A landscape with many valleys, sampled at points; each row gives a point and its height.
From any point a ball takes the steepest step (drop divided by distance) to one of its 4 nearest points. It stops when none of these is lower. Distance is the straight distance between rows; heights are no part of it.
Z_689 (h 2.02): [ 99 114 123 136 127 171 114 150 176 163 150 125  95 131 135 123 106 138
 126]
Z_704 (h 2.33): [114 130 120  73 109  92 179 137  64 137  75 165  99 124 143 158 168 112
 169]
Z_797 (h 2.86): [170  89 181 167 121 196  73 146 136 127 144  80 147 139 137  95 120 124
 109]
Z_314 (h 5.21): [148 133  90 138 124  54 141  82  93  56 108 158 166 119 109 155 134 148
 141]
Z_725 (h 1.99): [126  78 124 138 146 197 122 138 140 140 154 120 106 134 113 135 114 122
 103]
Z_508 (h 0.72): [115 130 169 151 112 163  91 155 188 182 124  97 133  99 152  69 108 170
 121]
Z_940 (h 1.07): [109 125 152 152 115 170  91 150 186 175 138 109 108 114 149  87 109 165
 123]
Z_235 (h 1.65): [127 112 179 144  97 179  81 149 185 168 121  86 132  90 157  71 118 159
 131]
Z_839 (h 0.73): [104 114  84  99 131 139 162 139 119 145 121 158  87 123 139 164 132 119
 136]
Z_297 (h 3.62): [126 166  91 134 127  39 150  90 100  82 109 162 151 121 109 149 134 125
 145]
Z_721 (h 1.97): [138  89 164 151 114 198  86 146 160 144 151  93 123 133 138 101 114 135
 118]
Z_762 (h 2.54): [152  84 160 159 133 205  98 143 142 124 158  97 140 147 124 112 121 123
  97]
Z_470 (h 3.36): [166 118 158 144 166 174 117 136 122 115 168  86 161 154 100 119 116  89
  71]
Z_442 (h 3.50): [ 92 151  84 104 128 105 166 134 132 150 122 159  93 124 132 155 129 129
 145]
Z_59 (h 2.14): [110 101  85  96 137 153 177 146 115 139 127 153  88 116 134 166 131 119
 122]
Z_932 (h 4.05): [147 130 101 126 124  43 148  77  79  52 103 158 173 104 111 145 142 141
 144]
Z_198 (h 2.18): [106 148 104  72 110  80 169 126  85 131  96 167 103 127 148 159 157 104
 175]
Z_84 (h 6.11): [145  82 112 119 156 190 146 137 122 118 151 120 123 128 110 143 117 104
  85]
Z_588 (h 3.56): [193 119 196 175 133 168  78 149 109 123 150  64 174 151 126  93 135 117
 101]
Z_435 (h 0.49): [107 107  85 110 138 160 154 139 140 148 145 147  84 132 127 155 121 126
 125]
Z_971 (h 4.81): [161  88 188 160  98 194  67 154 152 135 123  80 142 122 146  79 132 128
 134]
Z_250 (h 5.69): [161  97 191 151  77 179  75 153 165 137  96  55 153  88 177  68 135 134
 146]
Z_200 (h 4.17): [193  99 199 172 108 181  72 151 117 129 121  69 168 131 155  81 138 123
 123]
Z_414 (h 3.67): [114 182  87 154 144  60 141 110 137 115 124 155 130 148 111 144 106 153
 126]
Z_291 (h 1.37): [117 160 141  63  97  29 153  94  78 104  78 160 146 114 132 116 170 110
 182]
Z_800 (h 0.59): [ 92 181 109 154 136 105 124 134 162 154 144 146 123 139 130 125  96 166
 119]
Z_887 (h 2.71): [105 167  90  94 119  54 167 108 113 124 111 157 119 125 128 158 145 114
 156]
Z_320 (h 3.37): [171 106 171 159 158 183  96 139 125 120 167  82 160 150 111 114 123 103
  81]
Z_514 (h 2.30): [126 167 113  96 111  37 161  86  95  89  98 156 159 107 119 135 162 121
 163]
Z_229 (h 3.42): [184 109 186 168 145 180  86 146 120 119 160  76 164 155 117 103 125 109
  88]
Z_718 (h 3.25): [129 169  85 148 137  44 142  93 111  88 114 163 151 126 115 156 126 139
 135]
Z_255 (h 1.06): [132 157  81 160 138  57 125  95 112  80 115 163 150 141 110 156 110 154
 121]
Z_657 (h 3.72): [107 181  86 127 136  49 156 103 124 112 117 158 127 128 123 157 127 134
 142]
Z_290 (h 1.92): [ 92 161 124 147 133 140 112 141 184 170 144 131 109 133 135 117 100 167
 125]
Z_121 (h 4.13): [ 93 173  91 133 138  87 147 118 146 145 133 155 106 138 129 150 112 140
 131]
Z_599 (h 1.76): [106 160 120  75 104  44 158 107  86 116  80 164 127 113 136 138 168 106
 176]
Z_516 (h 1.31): [130  83 137 142 136 202 107 143 156 143 153 115 109 135 122 122 105 135
 109]
Z_837 (h 3.58): [177 134 189 166 153 163  87 140 123 121 170  69 167 166 115 100 126 101
  82]
Z_455 (h 0.98): [114 146 174  61  92  45 143  99  65 110  71 152 152 120 132 102 180 114
 195]
Z_553 (h 8.02): [126  89  97 108 150 178 157 142 117 134 138 137  96 125 115 159 126 118
 107]
Z_35 (h 1.62): [103 123  92  87 130 118 177 132 100 150 107 162  86 123 140 171 145 113
 144]
Z_335 (h 3.08): [141 152  99 117 120  38 152  82  88  63  99 159 171 109 106 139 148 131
 152]
Z_438 (h 5.48): [ 94 127 105 122 134 140 140 135 168 159 149 137  86 126 134 142 111 133
 129]
Z_906 (h 1.55): [122  97 149 143 126 196  94 144 173 150 155 107 115 134 135 105 106 146
 122]
Z_757 (h 2.83): [109 143 147  64  99  67 167 127  57 129  71 164 116 120 153 135 171 113
 193]
Z_117 (h 1.20): [ 98 151 143 147 127 154 103 148 180 177 137 116 113 116 145  90  99 174
 119]
Z_817 (h 0.48): [122  90 122 131 138 187 114 142 158 149 154 118 104 131 120 131 111 133
 114]
Z_709 (h 2.16): [103 158  96  87 125  80 168 124 119 136 113 159  92 129 137 163 144 117
 157]
Z_749 (h 2.94): [119 171  90 113 121  36 154  93 108  97 109 158 142 121 114 154 140 126
 151]
Z_779 (h 5.68): [ 89 153  96 122 135 116 145 135 156 156 138 152  91 132 132 147 113 145
 139]
Z_322 (h 3.57): [150  92 130 130 160 186 129 128 132 123 156 108 138 134 102 136 118 103
  78]
Z_523 (h 3.13): [159 102 142 145 162 184 116 132 131 113 164  98 148 145 107 115 122  97
  76]
Z_982 (h 2.87): [151  97 152 149 149 195 108 136 134 118 161  99 136 145 109 122 116 115
  80]

For each start below, name the point where the ball stops.
Z_704 -> Z_435
Z_887 -> Z_435
Z_250 -> Z_508
Z_59 -> Z_435
Z_198 -> Z_455
Z_757 -> Z_455
Z_523 -> Z_817
